Points on a hilly landscape, in no order, each with its height.
From any point a ball takes the steepest step (drop divided by distance) to one of its 2 nearest points. It stops when none of these is lower. Distance is the straight distance between rows; heights are no part of it.
J_598: [117 105 135 126 128 102 170 132  60 152 160 111  85 108 109 134 137 177
 150 178 142 151 145 124 108 130 138  75  81 170 109 124 156 123 168 106
 135 134 160 113 123 155 101 145]  h=4.27
J_479: [ 96 136  51 152 146 136 111 152 174 116 140 155 113 165 165 152  91 138
 123 159 148 127  62 132 142 105 118 192 150 114 105 113 110 105 108 149
 149 111  65 169 105 116 117 114]  h=2.13
J_276: [122  90 124 163 143 118 150 176  90 135 137 159  86 134 113 141 131 199
 138 112 148 142 122 106 134 135 146 105 111 191 115 114 194 113 140 103
 139 153 129 127 133 134 138 176]  h=5.63
J_286: [ 98 152 121 128 127  96 123 180 126 136  94 165 125 133 125 128 137 196
 107 140 154 143 125 127 120 137 161 115 128 172 154 105 144 108 141  96
 140 172 152 130 163 160 127 176]  h=5.32
J_65: [146 106 137 104 102 129 176 104 102 124 135 105 124  81 128 135 140 110
 146 163 209 131 181 142 116 147 116 120 107 148 101 171  64 142 134 166
 103 141 150 143  73 127 102 103]  h=2.16
J_566: [ 93 160 139  90 122  94 161 105 137 113 153 116 143 103 142 143 170 144
 128 163 202  83 161 129 117 183 111 124  94 111 103 190  79 118 151 163
 108 141 166 113 108 118 121  66]  h=2.95
J_654: [149  95 145  77 149  86 164 188 106 127 131 108 136 105  91 152 108 173
 103 131 149 137 116 111 130 137  90 121 127 104 103  77 120 142 111 151
 130 154 172 144 199 150 133 108]  h=2.37
J_266: [167 151 151 141  80 140 134 102 159 147 118 162 227 168 108 141 138 117
 115 109 141 118 162 104 121  84 140 137 186 119 155 143 144 139 101 145
 135 117 124 145 147 142 129 112]  h=2.14
J_272: [147 119 122 185 128 174 135 124 115 104 137 140  73 135 162  84 151 164
 132  78  93 194 107 137 135 167 126 149  94 181  80 136 154 108  91 105
  96 157 146  74  84 153 158 159]  h=1.31
J_247: [147 123 134 205 142 163 121 122 139 105 118 156 111 170 136 116 134 101
 138 166 121 134 133 153 159 153  99 123 148 166 131 183 150 130 120  94
 160 139 106 136  87 103  90 126]  h=3.27
J_53: [155  59  95 133 157 162 109 145 146 133 189 120 119 138 108 154 105  71
 174 151 111  95  91 123 136  98 122 149 188 152 144 129 105 167 116 131
 133 121 112 165 125  73 129 143]  h=2.44
J_87: [182 150 152 148  85 136 140 105 126 129 112 144 215 177 116 118 160 144
  95  80 162 139 174 113 135 116 146 135 173 150 153 158 183 117  90 127
 137 163 150  99 120 152 150 100]  h=2.45
J_758: [ 89 133 132 115 179 120 141 163 105 154 128 119  99 166 156 124 148 169
 140 172  96 127 125 122 107 162 131  65  55 179 147 127 160 113 150 134
 126 108 173 114 137 138  60 116]  h=4.57
J_43: [162  78 127 153 113 160 119  66 128 110 138  95  78 136 106  80 117  52
 170 135  83 126 126 145 147  75  65 134 165 146 128 162 101 162 145 131
 124 114 135 131  89 113 114 125]  h=1.76
J_804: [149 134 145 113 142 141 123 154 129 111 108 139 135 163 163 141 115 143
 112 117 112 127  97 149 110 170 110 129 156 130 138 104 146  76  95 135
 147 154 114 145 178  93 126 122]  h=1.65
J_675: [130 186 123 118 116 156 112  52 152 134  46 131 150 158 130 136 142 169
 114 160 148 104 140 142 104 128 115 127 140 125 176 132 119 136 152 100
 175 149 139  89 137 171 123 130]  h=3.10
J_115: [135 110 139 180 107 147 109  87 137 123 102 146  87 116  76  77 130 116
 140 111 146 132 118 147 163 103 105 112 138 192 167 146 135 146 136  84
 161 152 131 116 115 164 165 191]  h=3.11
J_211: [108  70 129  77 178 108 118 161 113 167 171 118 120 118  90 180  96 121
 140 157 143  89  86 109 113 121 126 144 183 123 124  67 144 124 122 127
 152 132 133 145 187 123 144 161]  h=2.96
J_767: [135 139 119 132  96 151 142 117  69 109 127 101  81  74 152 117 132 143
 125 115 158 159 120 143 122 149 161 114 102 185  91 120 119 140 140 112
 106 139 141 103 105 186  92 142]  h=3.24
J_502: [136 107 127 192  90 157 133 129 119 104 118 157  98 150 159 124 130 134
 133 167 151 149 120 123 144 134 119 146 153 182  84 177 127 143 118 108
 151 144  98 147  70 113 109 127]  h=3.05
J_229: [104 176 106  99 153 141 121 104 171 148  52  98 184 168 178 160 145 152
  90 139 107  99 141 132 105 157 106 150 117  42 127 113 155 136 117 137
 140 113 144  98 154 152 128  78]  h=2.35
J_291: [142 100  88 175 125 155 121 147 153  99 131 163  94 147 150 133 107 134
 134 158 138 141  83 134 164 122 144 169 152 173 113 143 165 138 139 121
 144 135  75 147  76 103 124 140]  h=2.79
J_855: [151 152 154 102 103 150 117  70 138 131  94 112 180 152 129  97 150 113
  90  81  86 118 137 152 131 122 118 113 134  97 145 124 168 144 130 124
 128 131 132 101 141 144 140  94]  h=2.89
J_66: [144  77 120 187 131 180 124 143 107  87 152 147  83 147 143 104 125 164
 141 100 123 160  89 133 150 154 148 159 107 190  60 136 191 127  97 125
 115 151 100  93  82 128 161 151]  h=0.53
J_376: [ 76 207 112 158  91 112 109 128 149 124 118 171 138  97 141 124 135 130
 111 118 135 131 132 129 148 109 204 155  92 115 133 156  72 127 144  98
 122 117  85 110  98 118 133 155]  h=3.91
J_577: [ 94  99 120  78 178  80 125 175 101 176 157 114 132 106  86 163 124 148
 121 177 137 120 123 115 121 124 121 113 147  68 131  47 117 127 141 111
 164 120 167 152 192 155 142 148]  h=3.25
J_70: [143 129 146 108 159 142  99 133 193 133 155 138 137 110 134 163  93  89
 129 124 129 101  91 115  94 112 143 151 203 145 166  94 122 106 117 112
 174 106  98 178 179  97 176 185]  h=2.34
J_189: [143  20 117 113 161 142 129 141 113 131 180  93 113 113 102 112  75 102
 174 102  84 110 120 106 131  84  90 133 137 132  91 105 148 169 115 165
  94 116  97 133 131  79 150 139]  h=2.76
J_904: [134  58 128 106 157 147 135 121 101 154 124  94 114 119 103 123 121 133
 146 174 140 109 118 147 131 141  76 103 116 145 138 116 125 148 127 130
 123 157 137 113 125 107 127 114]  h=3.84
J_939: [135  91 133  92 131 107 107 125 149 107 137 128 138  79  77 120  99  86
 155  62  85 112 140  85 101 115 124 153 145 115 138  91 118 139 115 152
 133 103 121 166 156  90 172 167]  h=4.00
J_39: [108  82 115 138 107 128 131 119  86 136 148  96  91  71 103 111  84  83
 165 117 150 148 172 122 143  80 137 101 122 127 119 136 122 172 158 134
 107 116 109 146  79 143 138 166]  h=1.93
J_129: [124 131  94 156 109 128 118  98 173 155 138 159 123 175 115 131 106  89
 168 186 143 107 125 114 113  89  83 191 191  93 139 161  68 137 119 140
 148 111 119 171 109 115 118 103]  h=3.13
J_371: [120  67 107 114 168 138 121 151 133 122 202 113 132 133 109 213  86  81
 194 132 140  93  79 115 132 122 142 150 207 146 129 135 118 135  89 133
 127 123 113 171 134  56 138 177]  h=2.72
J_417: [119  86 123  95 130  95 165 135  87 160 153 104 133  85 126 148 113 164
 124 174 178 162 161 130 126 145  90 108  92 111  90 119 107 147 135 160
  95 118 154 152 109 152 102  98]  h=1.64
J_936: [110 121 133 111 153  93 173 122  47 146 163  80  66  93 134 120 133 176
 148 178 144 146 154 147 111 101 116  73 116 122 118 103 123 123 197  97
 135 108 127 125 131 162 131 154]  h=4.04
J_961: [122  36  84 114 155 125 120 108  97 155 204  91  97 112  92 124  79 126
 172 140  91 111 113 127 138  77 112 143 164  95  98  89 165 180 163 154
  94 109  81 129 132 100 152 131]  h=2.47
J_454: [ 93 190 141  77 162  96  87 188 167 113 134 161 166 134 117 158 144 140
 107 110 117 108  99 153 141 160 164 137 114  82 163 120  84  95 128 138
 119 123 112 128 193 126 126 137]  h=1.40
J_639: [135  56 139 141 144 152 124 118 114 133 129 121 112 118  63  83 131 110
 159 116 108 122 119 155 163 129 105  87 149 179 156 148 153 145 125  95
 150 153 150 116 135 139 166 174]  h=3.35
J_355: [ 87  79 101 134 129 131 158 147  87 164 170 110 125 109 142 126  92 130
 135 182 163 154 148 137 134 110  94 123 110 130  86 141 106 152 117 149
 115 117 111 155  82 135  99 123]  h=1.09
J_164: [164 135 166 151 104 154 128  87 135 130  91 137 145 154 117  98 155 116
 126 105 112 128 138 148 125 140 111  97 138 126 146 158 141 121 124 107
 156 129 135  90 109 125 134 109]  h=3.12
J_492: [144 162 174  68 135 110 105 123 177 126 124 152 171 108  98 122 144 109
 120  95 109 106 123 111 108 143 147 138 161 100 155  82  92 113 121 125
 139 106 120 156 195 122 168 130]  h=1.36
J_278: [101 166 119 126 139 138 100 140 137 105  96 140  61 109 151 102 181 156
 107 101  85 168  85 160 142 143 170  96  68 155 142 111 159 115 162 113
  46 119 166  86 129 174 126 137]  h=6.11
J_432: [131  89 139 109 160 128  86 129 134 128 141 113 123 113 113 115 100  70
 135  79  79 112 103 125 120 111 124 116 156 131 150 100 128 131  94 129
 149 121 101 139 148  84 156 191]  h=4.13
J_182: [ 70 178 113 122 117 102 136 178 109  95 128 144  81 117 144 152 188 182
 102 140 107 153 123  96 109 133 195  89  74 164 130  99 159 136 177 115
  81 108 207 123 144 176  83 121]  h=5.05
J_415: [186 128 140 169  86 177 112  14 128 117 100 127  83 143 139  96 135  88
 130 133 137 129 138 159 142  99 110 144 169 152 130 161 155 145 140 118
 166 118 155  82  77 181 122 115]  h=1.81
J_475: [166 137 150 171 126 156 104 125 142 130 142 119 157 166 107 136 139  35
 172 112  81 103 190 130 116 122 115 121 217 135 167 178  86 142 108 112
 146 119 135 149 128  75  82 137]  h=1.61
J_312: [149 157 132 149  89 163 115  41 154 139  77 140 176 177 123 132 134 124
 131 166 131  94 160 109 126  98 106 144 199 134 181 141 140 156 141 109
 172 131 141 116 121 168 124 117]  h=3.40
J_578: [134 145 158 137 114 135 150 116 135 126 135 124 163 146 137 124 147  73
 125 108 101 108 153 129 158 128 120 114  99  86 131 178 117 124 104 151
 117 101 107 125  84  81 105  64]  h=2.52
J_808: [103 138 162  95 144  75 140 175 109 138 104 151 126 112 100 151 165 148
 113 129  98 109 107 124 122 134 161  78 125 124 193  64 146 128 156 105
 135 144 168 146 218 156 145 160]  h=3.82
J_514: [125 122 109  82 120  81 132 139 174 132 129 119 156 108  82 146 125 126
 136 153 164 145 146 126  99 140  98 159 140  65 113  98  71 106 102 143
 145 129 139 154 171 141 122  72]  h=2.42
J_185: [156  88 106 163 133 163  95 109 144 125 154 125 106 153 103 119 118  81
 172 156  84  97 114 142 149 106  85 142 202 142 145 152 122 165 144 114
 139 121 112 153  95  79 117 118]  h=2.15
J_284: [ 91 123 100 163 149 153 107 140 142 153 101 148 113 144 158 118 112 152
 120 189 159 122 105 139 140 142 122 124 104 168 136 129 134 123 136  94
 144 141 116 141 117 119  87 126]  h=1.70
J_210: [146 145 126 179 100 149 123  72 161 147 113 145 167 168 114 128 116 101
 146 155 124 108 163  97 120  77  91 163 187  99 150 177 114 142 130 131
 146 111 142 158 116 155  91  98]  h=3.34
J_473: [116  97 101 160 145 134 111 159 165  80 177 136 145 149 124 189  71  91
 182 104 146 104 104 115 128 132 109 164 172 122 133 155 106 107  67 140
 126 113  92 194 137  61 138 193]  h=2.97
J_823: [144 166 146 103 131 140 107 112 178 147 129 146 209 169 144 170 125 124
 110 125 120 114 133 124  91 135 127 155 173  64 139  89 126  64  91 151
 158 107 111 151 189 140 127 104]  h=2.01
J_296: [110 153 126  87 115 100 127 100 149 109 139  96 148 108 115  87 137  83
 105  79 108 112 136 123 139  99 116 160 101  49  92 127  99 124 158 156
  89  95 102 129 115  97 154  58]  h=2.99
J_539: [146 181 112 202  93 172 118  86 122 121  97 131  97 155 180 108 169 154
  98 123 129 163 116 136 115 146 153 131 157 177 133 151 152 110 118  94
 121 137 140  87  75 153 125 139]  h=2.71
J_760: [117 147 144 105 139 128 107 128 135 147  86 144 141 112 102 112 149 125
 137 145 119  95 128 152 130 159 124  75  98 150 220 127 120 123 147  93
 147 153 140 102 158 123 120 152]  h=4.28
J_524: [127 168 105 152  87 119  86 104 172 129 113 162 122 118 112 101  98 101
 139 116 115 132 144 109 135  67 136 157 147 125 155 136 104 160 144 120
 139 126  99 147 116 111 149 154]  h=3.36
J_814: [108 181 133 101 114 109 106 125 151 133 112 148 155  96  72 121 141 128
 129 122 142 113 133 132 148 120 162 116 107 126 200 137  77 142 163  94
 145 151 120 107 138 127 144 154]  h=4.47
J_427: [146  54 140 120 141 144 143 139 102 125 123 127  96 134 105 127 110 169
 127 124 128 131  94 147 137 126 105 114 119 153 105 106 175 127 116 125
 127 166 117 116 145 133 147 116]  h=3.69
J_751: [143  95 134 125 119  84 114 146 138  89 119 154 133  98  86 112  98 115
 137  57 110 121 173  86 122 131 150 151 117 108 140 120 126 142 119 151
 118 144 114 139 109  95 182 142]  h=3.85
J_382: [ 88 127 140  91 148  68 161 168  71 153 130 115 107 108  94 149 150 149
 125 153 125 117 122 128 129 122 145  85 117  93 159  63 133 139 191 108
 143 125 180 130 187 153 131 141]  h=3.56
J_393: [105  95 122 109 139  87 147 132  80 155 146  88 101  87 100 102  89 126
 148 117  97 134 152 125 137  91 128 104 106  86 118 104 134 160 168 123
 127 116 118 141 125 124 157 164]  h=2.40
J_352: [157 137 135  99 129 156 110  67 170 162 101 129 243 139  97 141 139  99
 121 116 145 105 152  98  80 122 107 171 158  92 139 122 151 132  77 164
 135  94 163 149 198 156 116  60]  h=1.49
J_777: [110 178 144  71 116 113 158 106 134  92 118 122 128  95 137 152 161 166
 124 153 199  88 141 125 105 179 142 108  88 136 109 182 103 130 169 143
 131 173 180  83 126 165 123  82]  h=3.28
J_827: [141 165 129  73 132 133 115  98 138 134  82 102 150 166 155 130 148 124
  74 103  64 117 118 145 114 146 118 139 119  73 132 104 154 126 148 138
 117 114 151 101 159 148 137  68]  h=2.67
J_468: [148 116 146  90 119 113 155 115 117 129  92 123 126  96  62 116 158 132
 119 113 132 107 125 148 128 149 123  71  99 167 187 143 130 131 144 107
 146 160 162  94 149 144 134 135]  h=4.12
J_331: [123 141  99 134  94 113 143 116 158 137 119 159 127 131 110 138 106 119
 153 173 178 156 161 128 116 102 105 173 149  98 105 156  62 121 113 135
 138 132 120 158 104 147 112  93]  h=2.84
J_746: [111 158 128 140 116 123 128 148  99 123 150 123  64  95 117 116 185 169
 131  80 100 155 115 124 131 130 182  79  70 164 131 109 160 135 184  91
  81 115 191  83 130 206 128 156]  h=6.21
J_522: [100 147 103 133 141  79  99 168 168 140 153 126 158 145 111 177 104  87
 145 144 150 136 115 152 116 144 116 158 116  94 126 127  69  75  51 150
 142 102  88 157 145 103  89 126]  h=2.77
J_775: [189  99 140 162  92 153 133  48 117  96 120 114  63 113 138  94 117  68
 148 123 135 149 138 131 123  87  96 141 133 149 103 163 113 154 133 145
 128 112 124 118  67 163 121 112]  h=1.32
J_895: [142 120  67 164 115 160 123 117 166 123 142 157 112 171 147 148 111 119
 120 157 113 111  85 124 155 101 118 184 185 115 115 145 133 137 129 140
 154 117  73 162  89  99 133  91]  h=2.46
J_956: [ 98 171  98 131 165 156 135 127 162 162  93 110 186 192 183 175 124 131
 113 149 128 105 132 132 103 178 103 140 128  62 126 122 133 119  91 141
 177 104 107 108 145 131 106  94]  h=2.00
J_231: [149 139 143 165 125 142 118 129 131 116 140 137 150 159 146 124 150  64
 118 112  69 126 133 147 156 145 125 100 114 100 154 156 114  96  97 133
 144 109  80 129 101  62  94 126]  h=2.27
J_562: [149 166 153 106 122 147  88 105 153 128 116 117 206 175 168 127 129 108
 104  78  93 119 129 117 105 117 138 154 182  91 133  97 161  81  96 168
 141  83 123 146 186 128 158 121]  h=2.33
J_4: [170 121 126 149 154  74 120 199 104  82 123 148 102 123 158 149 111 195
  95  82 123 150 139  93 125 155 167 154 109 143 101  99 180 117 112 132
  94 166 173 106 124 132 177 179]  h=5.79
J_560: [ 84 113  88 135 141 132 113 156  98 160 147 118 106 107 155 119  78 135
 117 163 128 155 108 143 149 104 130 130  98 118  95 113 124 148 138 126
 116 121  93 132 105 138 107 125]  h=1.66
J_511: [133  57 104 127 128 170 141 102  84 140 171  87  89 106 128 107  86 138
 152 157 133 149 110 149 158  89  92 130 109 147  82 129 155 182 157 133
  92 113  90 110  97 141 150 118]  h=1.71
J_48: [154  60 137 110 140 102 175 146 101 131 144 106 143 125 108 113 127 102
 144 141 122 150 176 127 142 123  95 113  99 115  87 155  95 128  81 182
  82 137 121 175  87  60 112  97]  h=3.06
J_275: [ 94 149 119 173 173 166 111 146 159 119 108 144 112 184 184 126 117 157
 104 170 129 122  73 152 153 144 126 159 118 167 147 121 141  98 114 120
 147 122  82 146 121  88  88 128]  h=1.11
J_195: [ 96 104 114 102 163 110 126 169  84 162 135 116 111 116 115 117 118 121
 132 117  93 104 114 123 145 110 135  96  89 105 136 100 158 134 136 113
 117 131 134 136 141 115 112 177]  h=2.48
J_235: [139 116 137 160 139  98 129 199  97 104 125 149  87 153 150 141 139 209
 126  89 113 166 113  93 113 150 176 113  93 179  91 106 203 103 113 130
  92 142 157 104 141 139 133 177]  h=5.72
J_515: [118 174 121 128 126 151 122 100 134 134  57 125  94 111 153 122 133 165
 127 164 168 124 126 145 104 134 130 105  97 172 166 137 134 122 163  94
 153 156 160  89 131 169 107 149]  h=2.66
J_493: [105 166 130 137 107 102 138 161  46 109 168  99  65  69 141 137 177 162
 148  81 124 125 133  98 119 128 195  90  85 137 111 111 163 145 197  88
 103 109 161 102 116 180 127 154]  h=6.31
J_801: [132 153  95 134  82 143 143  92  67 124 138 119  85  55 162 114 112 106
 147 134 194 141 145 137 135 129 176 137 121 173 120 133  67 149 140 128
 133 122 115 134  93 178  92 137]  h=2.85
J_984: [121 103 121 123 118 123 174 122  81 152 170  99 128  82 144 133 128  93
 137 159 163 148 180 160 134 125 122  99  95 159  99 159  77 156 145 157
  96 106 130 147  51 125  86 136]  h=1.69
J_46: [114 119 106 143 116 125 122 147 135 151  88 155 103 102 116 116 118 187
 118 151 180 134 120 116 130  94 138 134 148 178 148 104 158 144 146  94
 148 185 134 131 139 149 153 172]  h=5.44
J_257: [151 154 125 153 132 130 152 151 119 106 102 120  84 156 182 108 180 180
  89  75  84 186 104 137 112 166 132 130 109 154  89 106 163  99  98 114
  86 142 156  71  93 143 151 127]  h=1.92
J_843: [164  47 144 100 140 118 151 122 114 119 152  89 130 113  91  90 104  99
 160  97  88 129 140 119 129 109  85 117 112 125  91 121 115 152 101 181
  88 134 123 137 126  74 137 114]  h=2.90
J_567: [ 96 227 122 118 105 132 111 108 148 142 101 172 142 129 121 137 161 163
 107 146 147 114 122 128 139 120 177 115 102 134 163 152  86 109 166  84
 121 146 112 107 130 144 121 153]  h=4.22
J_536: [154 164 130 172  75 135 103  61 134 121 106 149  88 115 130  92 134 132
 146 115 151 147 131 136 147  87 128 151 159 177 145 131 130 127 132  96
 143 158 126  89  98 169 169 175]  h=2.78
J_290: [138 109 150  81 121 115 160 108 120 127  81  98 130  97 102 125 133 129
 137 150 154 107 150 147 121 162  78  78  94 157 158 130 105 148 138 140
 138 168 160 117 128 132 132 100]  h=3.98
J_505: [142 122 147  91 147 109 139 174 140 110  97 136 140 131 139 138 121 165
  92 130 121 139  91 135 121 154  99 125 117 105 115  91 106 122 110 140
 126 154 143 141 186 137 137 114]  h=2.07
J_690: [132  80 121  75 135  88 157 164 124 149 146 109 161 100  73 156 120 152
 145 162 180 157 143 122 118 144  93 132 118 113  85 113  86 129 103 154
 124 149 154 169 147 135 117  92]  h=2.06
J_74: [113 145 150 150 106 108 173 163 124 100 157 143 137 106 131 121 168 119
 111  95 134 126 146 111 140 173 159 132  86 110  63 173  91 111 106 166
 108 132 105 128  86  94 130  69]  h=3.41
J_181: [122 131 132 136 123  88 160 136  31 116 176  86  83  57 130 130 127 142
 151  99 115 143 165 105 128 133 180  86  88 113 101 131 159 150 181 108
 102  97 118 107  85 151 139 168]  h=6.40
J_518: [122 163 118 105 104 117 155 111 136 100 125 103 129 114 130 102 135 114
  79  48 104 134 137 100 141 110 128 181 111  62  51 124 150 137 139 154
  87 111 130 109 121 127 147  43]  h=3.20
J_580: [157 125 110 170  75 124 111  95 163 118  98 162  99 120 123  98 100 119
 138 101 126 129 156  96 124  78 127 177 171 145 136 140 135 156 135 112
 143 137 100 117  86 139 186 152]  h=3.14
J_595: [135  25 144 137 147 155 146 130  85 134 167 107 107 158  68  91 140 143
 154 123 120 107 102 154 155 136 116  86 126 161 124 120 179 127 115 118
 142 153 137  97 142 102 143 158]  h=3.53
J_859: [140 156 114 144 138 169 113 113 167 156 122 125 239 190 160 179 127 108
 131 144 150 112 149 109 109 155 116 163 155  77 147 130 143 110  78 155
 165  95 128 132 169 145  97 105]  h=1.60
J_887: [154 154 117 125 136  67 116 196 141  66  94 139 117 110 163 137 128 174
  76  77 122 170 130  97 124 129 163 170 125 107 116  74 148 137 145 132
  85 152 170  97 131 145 194 144]  h=5.88
J_418: [178 140 176 173 108 169 103 114 136 134 159 129 214 188 120 140 140  50
 151 119 109 121 181 116 114 142 140 115 209 107 176 161 133 113 105 136
 162 108 122 165 151  94 100 163]  h=1.10
J_402: [149 107 146 106 123  95 154 174 118 106 143 129 145 109 114 124 122 125
 131  83 117 145 147 107 144 135 131 130  92  94  75 156 104 131  86 161
 106 134 116 152 104  87 139  97]  h=3.23
J_241: [122 139 123 116  83 109 166 123 135 124 123 136 136 126 120 143 138 126
 128 169 202 157 173 133 104 154 123 153 111 110  82 168  62 116 108 148
 122 122 139 141  96 138 112  57]  h=2.54
J_315: [ 97 114 145 153 132 126 145 144  95 162 134 133 107 119 120 110 143 145
 140 154 127 134 134 135 132 152 140  62  69 201 146 155 148 118 147 102
 133 126 157 123 112 125  81 154]  h=4.43
J_433: [161 170 134 125  99 126 158 109 129 120  75 141 176 164 133 139 159 184
  92 115 156 148 167 114  99 145 122 134 171 135 155 134 161 109 102 119
 156 172 147  96 136 161 129  90]  h=2.73
J_776: [107 145 113 150 171 173 101 134 147 117  72 128 102 200 189 110 134 175
  99 152 108 133  75 164 130 133 125 139 124 149 141 110 165  86 125 128
 118 137 105 119 130 124 135 116]  h=0.34
J_568: [ 85 109 111 109 183 120 103 167  91 178 148 128 115 139 147 141  98 135
 119 177 107 123  86 145 148 118 115 123 104 109 131  97 127 120 128 130
 124 118 113 145 163 119 110 145]  h=2.12
J_81: [ 87 134  90 134 169 139 123 165 151 105 123 145 123 168 173 146  90 165
 118 144 125 134  53 150 162 135 138 158 129 126 105 113 163  95 100 149
 115 129  75 160 138 108 118 144]  h=1.67
J_273: [124 174 122 123 130  99 123 182 134  97 101 149 116 121 168 121 153 175
  76  80 100 158 111 120 143 133 176 122  82 125 119 115 152 128 133 141
  83 139 131  95 141 132 146 144]  h=5.96
J_452: [125 101 123  91 151 117 103 141 138 147 152 103 129 114 123 132 104  71
 144 109  72 126 110 144 137 119 107 128 111  96 139 111  92 139  94 147
 106 114 105 152 132  72 129 137]  h=4.25
J_845: [ 70 175 120 113 151  89 142 160  85 118 153 126 104 107 154 151 169 165
 107 176 117 138 118 116 136 145 173  87  52 123 113 116 134 122 198 123
  90  85 182 121 137 163  80 108]  h=4.89
J_343: [122 126 122  99 138  80 103 136 180 147 135 139 173 140 102 153 123  89
 153 155 151 123 132 129  99 128 107 178 146  91 146 122  47  99  77 134
 138 114 114 145 152 105 113  95]  h=2.75
J_989: [153 123 128 179 109 184 139  66 125 105  99 140  77 159 152 106 150 144
 116 134 153 144 112 162 143 135 104 150 173 168 125 157 158 120 129  88
 148 159 143  87  82 153 144 122]  h=2.28
J_661: [162 130 162  97 158 176 111  78 186 180 127 121 213 153 143 155 118  83
 122 113 126  92 148  80  66 147 104 137 173  90 154 116 149 127 112 147
 170  92 151 128 192 132 131  98]  h=1.08
J_617: [119 138 142 121 105 124 160 104 141 109 152 108 137 112 119  94 143  46
 125  87  99 114 161 124 153 104 121 128  95  87  80 168 100 132 121 169
  76  95 109 131  60  64 131  73]  h=2.74
J_669: [ 87 171 157 139 100 116 166 110 127 127 152 133 166 119 144 124 178 111
 117 150 168  85 175 128 146 177 138 131  94 118  80 200  75 104 114 157
 118 121 124 124  74  90 121  55]  h=3.26
J_23: [ 97 170 135  95 128  65 113 188 155 104 164 150 187 119  92 157 149 121
 120 123 152 113 108 149 135 176 144 134 104  96 125 141  77  93 108 125
 144 131 118 130 169  98 117 115]  h=2.05
J_206: [155 121 162 151 150 151 111 154 127 112 146 103 159 154 128 131 157  43
 157 108  85 124 176 147 139 147 115 101 151 123 164 163  98 125  92 129
 148 118 116 144 111  47  84 132]  h=1.97
J_631: [175 132 178 148 130 172 105  92 153 152 130 118 234 166 128 143 147  68
 128 121 109  95 181  94 103 148 130 114 179 113 180 123 141 129 112 128
 155  91 135 133 180 111 109 124]  h=0.50
J_732: [101 138 110 117 134 133 130 117 114 160  90 121  88 106 152 117 106 164
 118 198 177 133 123 143 123 116  99 118  92 156 133 124 112 136 157 104
 149 144 136 131 124 154  97 123]  h=2.19
J_190: [142 130 116 105 130 137 146 108  48 134 154  75  60  71 169 108 120 150
 128 132 139 149 121 142 133 112 149  89  90 134  94 116 143 161 153 134
 101  95 147  98  98 208 111 138]  h=3.54
J_791: [103 151 135 120 125 104 143 175 111 134 108 155  99 113 120 139 165 182
 104 136 131 153 127 113 107 127 170  78  83 166 150 123 165 113 170 104
 113 159 179 116 163 166  99 139]  h=5.20
J_672: [118  99 129 162 120 145 151 148 102 132 123 153  88 108 121 114 138 189
 121 144 183 152  99 130 122 141 150 126 138 225 121 129 162 118 143  82
 149 178 151 126 122 150 126 142]  h=5.54
J_876: [116 157 128  90 115 110 121 135 158 128 120 118 156 104 110 119 134 105
 103 115 124 119 125 141 146 136 126 135  99  72 108 138  81 132 144 139
 105 132 126 121 125 110 126  78]  h=3.22
J_848: [128 126 126 164  82 145 137  89 103 129 136 126  78  67 144 100 100  90
 151 137 170 141 156 129 142  92 154 112 114 164 138 160  93 167 137 133
 126 123 113 126  66 153 115 176]  h=2.41
J_499: [141 137 135 165 120 101 122 137 171  72 146 140 167 162 152 160  76  92
 160  68 112 120 129 114 125 137 117 150 151  97 142 146 124  86  72 156
 147 113  84 175 133  69 139 179]  h=2.86
J_336: [136  73 115 166 111 174 143 116  94 113 150 117  71 114 140 115 101 136
 134 130 125 166 102 127 144 126 109 147 116 173  48 136 152 154 114 122
 100 134  96  92  93 143 159 123]  h=1.22
J_622: [190 152 137 129 115 176  99  78 177 133  84 125 252 166 116 136 128 121
 117 128 138 114 160  90 106 112 120 164 175 127 168 148 150 158 104 159
 119 109 143 141 165 154 120  80]  h=1.82
J_608: [132  77 149  71 210 149 117 142 165 153 155 120 113  91 118 164  98  90
 127 138 133  92  80 114 109 117 133 136 193 161 146  71 155 132 125 116
 145 119 131 156 174  97 173 156]  h=2.70
J_959: [166 112 142 131 102 134 176 133 130 107  92 164 143 172 139 152 135 177
 100 133 163 131 152 118 101 155 104 135 170 134 121 144 147  98  84 131
 163 181 143 149 134 135 124  74]  h=2.98
J_105: [118 165 128 115 136 103 137 174 151 112 138 146 149 154 141 141 118 125
 113 117 130 139 115 145 131 152 130 150 111  85 110 136  94  77  71 148
 143 117  92 148 142 111  94 115]  h=2.49
J_258: [155 149 162  92 128 122  94 114 191 128 133 162 183 133 117 142 108  97
 136  95 120 112 127  91  74 118 140 157 203 112 160 107 115  84 106 134
 170 103 113 159 192 109 174 177]  h=1.94
J_513: [ 46 162 132 109 173  87 154 158  86 165 165 118  94 150 154 132 155 153
 132 187  82 131 140 143 114 142 147  74  48 127 141 108 145 104 195 129
 103  94 160 131 121 127  74 135]  h=4.71
J_457: [158 122 146 190 120 167 111 100 139 116 106 134 148 198 160 106 164 126
 132 138 112 119 136 157 138 172  91 113 145 138 154 167 181 113 124 101
 178 140 125 110 112 126 103 124]  h=3.33
J_344: [ 98 194  89 179  70 127  99 110 170 133 123 163 133 114 152 110  93 104
 118 122 115 134 143 116 140 105 165 175 125  96 125 151  88 149 128 125
 127 113  77 120  68 131 148 153]  h=3.63
J_905: [139 139 139 125  81 103 131 124 132  97 118 146 118  70 105 112 127 117
 123  74 140 128 161 106 147 120 154 146 109 125 111 141  99 154 138 123
 115 139 126 112  91 122 161 125]  h=3.66
J_341: [117  52 118 103 168 159 133 111  84 161 180  76  94 126  98 112 102 136
 149 156 104 112  99 174 153 100 104 122 126 106 104  88 180 176 170 117
  98 117 100  97 127 122 154 120]  h=2.11
J_183: [145 152 140 149  96 126 109 125 153  97 128 132 168 186 176 133 101 117
 134  74 104 128 110 108 123 126 135 148 178  82 147 119 170  82  91 155
 142 109  85 161 145  95 151 159]  h=2.63
J_929: [135 138 147 132 158 140  94 151 149 116  93 147 107 159 167 107 134 149
 109 106  81 134  83 159 132 125 117 117 114 128 147 102 141  90 114 126
 123 138  98 127 156 123 126 139]  h=1.12
J_558: [112 120 113 114 152 129 136 101  71 159 136  83  75  95 143 114 106 157
 121 151 134 145 115 148 129  91 121  88  83 107 113  98 149 148 200 115
 113 105 129 117 130 187 123 152]  h=3.78
J_925: [115 158 112 119 139 130 114 153 123 129 100 119  85 106 161 108 132 155
  83 117  90 174  91 141 132 131 144 114  70 115 116 108 125 143 158 125
  73 124 141  99 139 158 131 126]  h=6.04
J_630: [110 186 159  77 147 107  99 150 170 131 108 148 173 123 115 142 152 144
 104 121 113 102  99 133 123 143 177 126 144 106 190  94  83 111 163 105
 126 124 145 121 206 142 169 140]  h=0.21
J_646: [104 140 148  96 116  92 131 140 124 116 154 119 136  71  94 119 147 114
 104  92 159 108 138 118 160 123 143 124  93 111 100 153  88 150 161 143
 102 145 144 130 127 109 153 101]  h=3.44

Call two points neighbours if one is among the 2 nearest of the other. Go from one point of each pair to the other, from neighbour to neighbour, staying as low as possible. Name the highest point that can't be avoided.
J_859 / J_296 -> J_457
J_775 / J_859 -> J_473
J_355 / J_39 -> J_195
J_355 / J_66 -> J_290
J_630 / J_631 -> J_959
J_776 / J_630 -> J_522
J_355 / J_776 -> J_654
J_66 / J_566 -> J_74
